A landscape with many valleys, sampled at points; each row gives a point and its height.
From any point a ball rolls to the lowest of the 4 points nearest to it. It stops when none of these is lower. Distance is the straight distance between rows; heights are no part of it.
Q_672: 18,-5,-18,-22,-8,48,4,14,-11,-3,8,19,-26,19,8,24,-26,7,-14,10,34,2,-9  h=249
Q_950: 16,-29,2,14,-17,-35,0,19,-18,8,2,2,3,2,6,-5,12,28,27,-12,-5,17,5  h=78
Q_554: -2,-5,-15,1,-4,-10,12,28,7,-5,20,15,-3,15,23,11,-1,9,10,18,-34,-8,-17  h=186
Q_121: -5,19,-13,3,11,6,-13,-5,-9,13,6,-34,-7,-8,-10,11,2,-17,2,1,3,5,31  h=143
Q_271: -19,-18,-23,4,-11,-18,4,30,2,0,-12,42,3,14,19,15,-16,31,4,0,-34,-6,15  h=151
Q_445: 4,4,12,0,-10,20,4,-28,8,-7,0,1,-7,0,1,-17,-2,-19,-8,15,-17,-16,-22  h=277
Q_727: 8,-20,8,18,-5,-28,0,7,-1,-4,8,-14,0,-4,17,-6,20,30,37,-29,-16,7,-6  h=153
Q_477: 17,0,-13,-12,2,32,-3,15,-27,-20,6,23,-29,-9,16,27,-14,23,-30,-17,38,-1,-8  h=237
Q_546: 12,-4,27,1,-2,23,-2,-25,5,8,2,-5,-3,25,-6,-23,-8,0,-2,23,7,-22,-22  h=431
Q_89: -21,20,-11,-14,8,19,-4,-3,-23,24,4,-18,4,-6,8,30,20,-14,7,-2,8,27,24  h=426
Q_548: 30,7,-3,-1,20,20,-9,23,-23,-9,16,6,-36,-13,-14,10,-3,22,-19,-14,29,0,10  h=217
Q_345: 4,3,-9,-11,-15,1,-4,33,29,-14,-3,-5,24,-5,-26,-21,2,0,-12,-9,-10,-18,-9  h=211
Q_58: 13,7,11,24,-2,4,-20,-15,13,-6,8,8,-6,36,-23,-17,-8,10,-6,14,2,-13,2  h=377
Q_160: 10,-4,6,23,1,-15,8,-5,-9,9,18,-25,19,-7,25,-21,21,-21,34,-36,-4,25,2  h=558
Q_907: -15,24,-9,-6,1,16,11,-12,-20,12,-7,-6,21,0,3,34,7,-19,0,-16,13,28,13  h=477
Q_945: -21,-2,-25,-25,1,-5,17,-20,-4,-3,-7,4,-18,-11,7,23,-3,-17,-34,9,2,-12,2  h=216
Q_362: 1,-8,19,16,-15,12,3,-22,15,-9,10,-2,-7,2,8,-13,4,-15,16,25,-7,-15,-21  h=325
Q_101: 4,-20,-22,9,-6,-23,9,30,12,14,-2,27,7,31,5,9,-14,27,19,6,-33,-11,8  h=129
Q_150: -21,11,-3,-8,2,10,-1,5,-16,11,-27,-17,-9,3,-11,10,-12,-5,2,-13,14,16,26  h=398
Q_824: 0,-9,-3,9,-2,-1,15,19,15,-9,21,19,24,28,6,-9,4,17,4,5,-32,-2,-28  h=175
Q_892: -29,8,-22,-28,12,-1,-4,-9,8,-16,-38,-16,1,-22,-8,-18,6,-15,-22,14,21,2,4  h=180
Q_244: -4,-27,-14,-22,-1,-27,10,33,21,-49,3,0,23,-14,4,-25,20,-5,9,7,-13,-32,-13  h=177
Q_573: -9,0,-11,7,-11,-10,10,32,20,-6,-2,23,-2,34,-13,-1,-19,-3,1,4,-22,-12,-21  h=137
Q_278: -11,2,-23,2,-14,-20,-3,47,24,-9,6,-4,3,-4,26,7,-9,25,5,-2,-46,-20,4  h=222
Q_647: 3,12,-1,-17,-34,30,-25,6,-2,0,-10,14,-17,22,-2,12,-24,16,-17,24,24,9,-11  h=185
Q_427: 3,2,17,16,11,-9,-7,-32,0,7,-13,1,-2,9,-19,-9,-4,3,12,3,12,7,0  h=345
Q_572: 18,-22,-6,-10,20,8,21,-7,-24,-16,17,7,-29,-15,1,29,-4,22,-26,-5,39,-17,1  h=178
Q_246: -34,0,-27,-28,2,20,-2,11,-3,-24,-46,13,8,-24,-3,-18,-16,2,-11,6,50,14,8  h=357
Q_2: 8,-15,-1,36,-10,-22,6,8,-8,-6,5,21,-8,16,3,-4,12,39,22,0,-13,-3,5  h=121
Q_813: -15,0,3,-8,2,9,-1,-36,5,7,-8,14,-3,-10,14,25,-2,-21,-21,28,2,-27,-6  h=171
Q_522: 7,-20,12,25,5,-25,-1,-6,-6,1,-3,-22,2,4,-4,-17,20,3,34,-16,8,20,5  h=261
Q_186: -22,-21,-17,-14,5,-25,6,-15,14,-30,-7,0,10,-11,-6,-25,15,-36,-4,6,-24,-25,-21  h=164
Q_748: -20,-5,-15,-41,-15,22,8,-17,-7,-18,-13,21,3,-13,12,22,-1,-8,-36,19,22,0,3  h=275
Q_564: 6,21,14,-6,-17,-4,-1,-12,3,13,9,-7,35,7,-1,-15,-4,-18,12,-30,-9,11,-10  h=567
Q_756: -10,30,15,-10,-7,7,3,-11,0,37,12,-5,29,-8,8,7,17,-26,1,-18,-11,29,14  h=694
Q_746: 12,-7,18,26,4,-15,-7,-12,-2,-7,-1,3,0,23,-7,-21,-14,-1,26,13,-21,-14,-8  h=375
Q_229: -3,26,-17,-3,26,12,0,19,-13,23,14,-22,-24,-3,-3,18,-3,-20,-8,-12,11,20,21  h=335
Q_208: -14,-4,1,-25,-3,-1,4,-17,2,-19,-15,-4,18,-19,6,5,6,-23,-13,7,9,-3,-15  h=122
Q_225: 14,8,25,-10,-9,15,-5,-38,3,15,-2,-8,-5,-23,-13,20,-13,2,-16,34,18,-12,-10  h=360
Q_953: 37,-4,8,-17,10,32,8,11,-20,-8,33,6,-29,-26,-1,19,5,31,-32,-18,29,-17,2  h=118
Q_501: -4,12,-2,-5,18,23,-19,7,-12,16,-10,-22,-10,-2,-21,20,-10,-6,-1,1,9,31,21  h=364
Q_869: -6,-5,-9,-12,-5,-9,13,25,34,-1,-11,8,12,31,-28,-13,-4,-4,-2,-9,-14,-27,-20  h=176
Q_969: 6,-27,3,29,-1,-34,2,4,1,-5,8,-15,-5,5,15,-12,2,12,41,-15,0,4,2  h=156
Q_712: 14,-13,17,17,-7,-19,2,-11,-7,-1,-17,9,20,14,-29,-28,-1,26,12,-14,8,-4,10  h=123
Q_353: 7,-23,-8,31,-16,-26,6,5,-3,7,-9,43,-6,23,20,11,7,43,11,4,-25,2,5  h=91
Q_580: 17,-4,26,33,6,0,2,3,0,-10,16,-1,-27,12,12,-30,-6,-2,21,23,-19,-19,-18  h=302
Q_576: 15,-2,6,-27,-6,27,-3,-29,3,-5,7,6,-12,-9,6,40,-8,6,-18,25,28,-1,-2  h=404
Q_566: -9,-27,-8,-19,20,-31,-8,20,6,-35,3,-13,8,-16,-11,-20,21,-14,3,-7,-7,-16,-8  h=139
Q_742: 3,-13,3,-12,-9,-12,16,14,19,-21,12,17,7,3,20,-14,3,-2,7,5,-18,-20,-37  h=187
Q_703: 3,18,30,26,8,-14,-20,-17,-4,14,-8,-26,-4,6,-13,-10,-1,-7,23,-4,-13,-7,12  h=471
Q_751: -2,18,13,5,0,8,18,-16,-7,34,8,-6,33,-16,10,5,20,-39,5,-17,-5,23,10  h=675
Q_609: 15,13,-3,-12,2,21,4,-14,-19,4,13,4,-15,-17,14,40,-10,15,-23,27,19,-5,17  h=405
Q_716: -12,22,-7,-2,30,13,3,13,-18,23,1,-28,-18,-4,-7,40,14,-19,-16,1,7,12,16  h=342
Q_134: 12,-36,-2,18,-14,-24,23,7,-3,7,5,33,6,34,2,-4,1,36,14,-8,-21,-4,7  h=112
Q_289: -4,8,15,-14,0,-8,4,-11,2,8,7,-22,29,-14,-9,-31,19,-6,26,-24,7,19,-9  h=545
Q_472: -1,-2,-7,-4,-4,-1,12,34,26,-16,-10,0,7,-13,-11,-27,14,-8,-5,-6,4,-13,-22  h=197
Q_327: -39,-4,-7,-15,13,3,21,-29,13,-8,-1,0,-5,-23,6,14,22,-21,-30,21,-1,-6,-7  h=159
Q_598: 12,11,17,-10,-10,30,-19,-18,-4,9,-7,7,-14,7,-10,12,-31,-3,-17,17,3,-7,-1  h=297
Q_369: 12,17,2,3,14,18,-22,8,-22,-5,-19,-2,-24,-10,-13,26,-26,14,-3,1,26,18,11  h=333
Q_565: 4,-1,-9,-29,7,22,8,-9,-16,-22,-9,13,-15,-15,16,37,-10,3,-21,7,32,-3,4  h=334
Q_789: -3,21,-8,-2,27,13,-9,-6,-7,17,11,-20,-20,-20,0,26,-9,13,-10,1,5,4,19  h=300
Q_628: -6,3,4,-5,-26,0,10,9,20,-7,3,5,-1,23,-6,-18,-16,1,-9,11,-17,-28,-28  h=188
Q_185: 17,1,1,-5,-7,-28,10,2,10,14,2,-7,26,1,-13,-27,9,14,24,-30,0,15,-3  h=229
Q_481: 25,-20,1,40,11,-22,1,11,-3,-21,20,-12,-24,16,19,-15,-2,25,24,7,-26,-3,7  h=234
Q_939: -18,9,-18,15,-13,-11,-1,5,9,9,-5,27,-8,16,31,0,-13,26,5,-9,-51,-2,10  h=218
Q_613: -6,5,9,-25,-14,23,-15,-17,2,-1,-8,13,4,5,-8,16,-8,-7,-24,21,17,-7,-29  h=274
Q_964: 3,33,12,-9,-10,25,13,-6,-2,35,14,12,26,-6,15,11,1,-18,-7,-8,-4,32,11  h=544
Q_223: -6,-20,-15,-4,-1,-13,-1,46,28,-9,3,5,11,1,1,-7,-8,9,15,3,-30,-16,-18  h=169
Q_93: -15,18,-19,5,14,11,8,1,-13,32,12,-29,-7,-1,-12,23,14,-32,-1,-10,-10,5,35  h=276
Q_865: -26,2,-2,-33,-15,0,-7,11,20,-9,-41,9,14,-21,-15,-21,8,-6,-18,7,12,7,-8  h=245
Q_302: -7,7,-9,-2,38,22,-11,30,-19,6,0,-2,-28,-2,-15,28,-12,-16,-2,-35,14,23,19  h=475
Q_888: -15,2,9,-1,2,14,-17,-12,-6,9,-23,-7,5,10,-25,-6,-4,11,16,-9,8,24,24  h=358
Q_588: -13,3,-3,24,-11,-21,-9,14,1,4,-3,27,-13,7,33,12,-20,23,-16,14,-60,-11,19  h=278
Q_205: 10,10,17,9,-7,12,-9,-21,15,-9,-8,7,-2,27,-20,-7,-8,5,-7,19,5,-3,5  h=392
Q_700: 7,17,8,3,4,22,-15,-31,3,16,-7,-27,-7,4,-18,13,-9,5,-2,21,21,-2,4  h=463
Q_536: 16,12,-14,-6,29,4,-21,35,-24,-8,21,-19,-39,-2,-15,1,-5,-7,-17,-31,22,12,9  h=446
Q_655: 21,-2,22,21,-9,-25,5,3,2,-14,-9,6,7,19,-18,-30,3,9,22,-16,9,8,3  h=157
Q_140: 22,-10,4,-2,-12,-19,5,-3,0,8,19,-11,23,-3,-2,-24,20,9,39,-30,-3,14,-7  h=257
Q_346: 13,-3,2,8,-7,-13,2,-14,1,19,21,-21,24,-4,-2,-22,21,-11,14,-40,-7,17,-7  h=479
Q_341: 19,9,20,12,-5,11,14,-6,2,26,17,6,34,-15,23,-19,11,-27,7,-24,-5,11,-10  h=509
Q_383: -17,5,-16,-31,-33,24,-6,7,10,-3,-4,13,12,5,6,25,-12,-3,-26,10,15,8,-16  h=105
Q_581: 1,-17,2,41,-13,-25,5,10,-14,-1,9,23,-10,15,30,-2,-6,36,3,10,-22,11,14  h=184
Q_514: 4,22,14,-1,2,-20,-15,-10,0,22,-19,-18,23,2,-8,-17,17,-1,18,-22,21,29,24  h=110
Q_3: -1,10,12,3,-8,17,-15,-15,10,13,-11,14,-8,30,-20,-9,-8,1,-14,11,9,-1,1  h=356
Q_122: -7,-4,-13,19,16,6,-10,-1,-7,-37,-24,0,12,-15,-32,-43,5,-17,-13,22,5,-12,-1  h=206
Q_842: 22,5,30,22,1,5,9,-13,-5,22,24,9,32,-15,30,-21,-4,-50,8,-12,-13,7,0  h=144
Q_333: -32,-1,-11,-8,16,-9,0,-15,0,-14,-13,-4,-3,-16,-7,-2,3,-20,-23,10,-1,-10,-1  h=154
Q_998: 17,22,13,-8,24,15,13,-11,-8,18,18,-29,-11,-30,7,36,-3,13,-5,13,21,-13,2  h=361
Q_32: -25,-23,-10,5,19,-24,-12,-9,11,-29,-12,-13,-3,-20,-23,-32,8,-29,-15,12,13,-22,-8  h=183
Q_310: 7,-28,-1,30,-12,-47,-8,13,-4,2,2,-13,-11,-12,42,-11,16,36,40,-3,-21,20,13  h=220
Q_715: 14,14,4,-10,11,21,-5,5,1,10,5,-19,-30,-12,-3,27,-25,19,-7,10,34,15,17  h=407
Q_675: -9,-6,0,-7,-5,-7,7,-14,16,-17,-9,24,23,0,10,-9,8,-25,-6,4,-3,-21,-25  h=155
Q_37: -2,5,10,20,23,-8,-8,-16,-15,27,4,-35,0,1,5,3,13,-25,21,-11,-5,2,-2  h=511
Q_291: -22,-16,-3,-14,1,-12,-5,-11,14,-29,-3,10,14,-16,-14,-18,23,-24,-15,14,-9,-21,-14  h=163

Call two points neighbours if one is among the 4 nearest of the other. Go from one point of each pair to the other, from neighbour to neighbour, staying as low as possible. Name the highest point that can't be avoided.
Q_573 / Q_842: Q_341
Q_573 / Q_353: Q_554
Q_353 / Q_950: Q_2
Q_953 / Q_383: Q_672
Q_208 / Q_566: Q_291
Q_712 / Q_514: Q_185
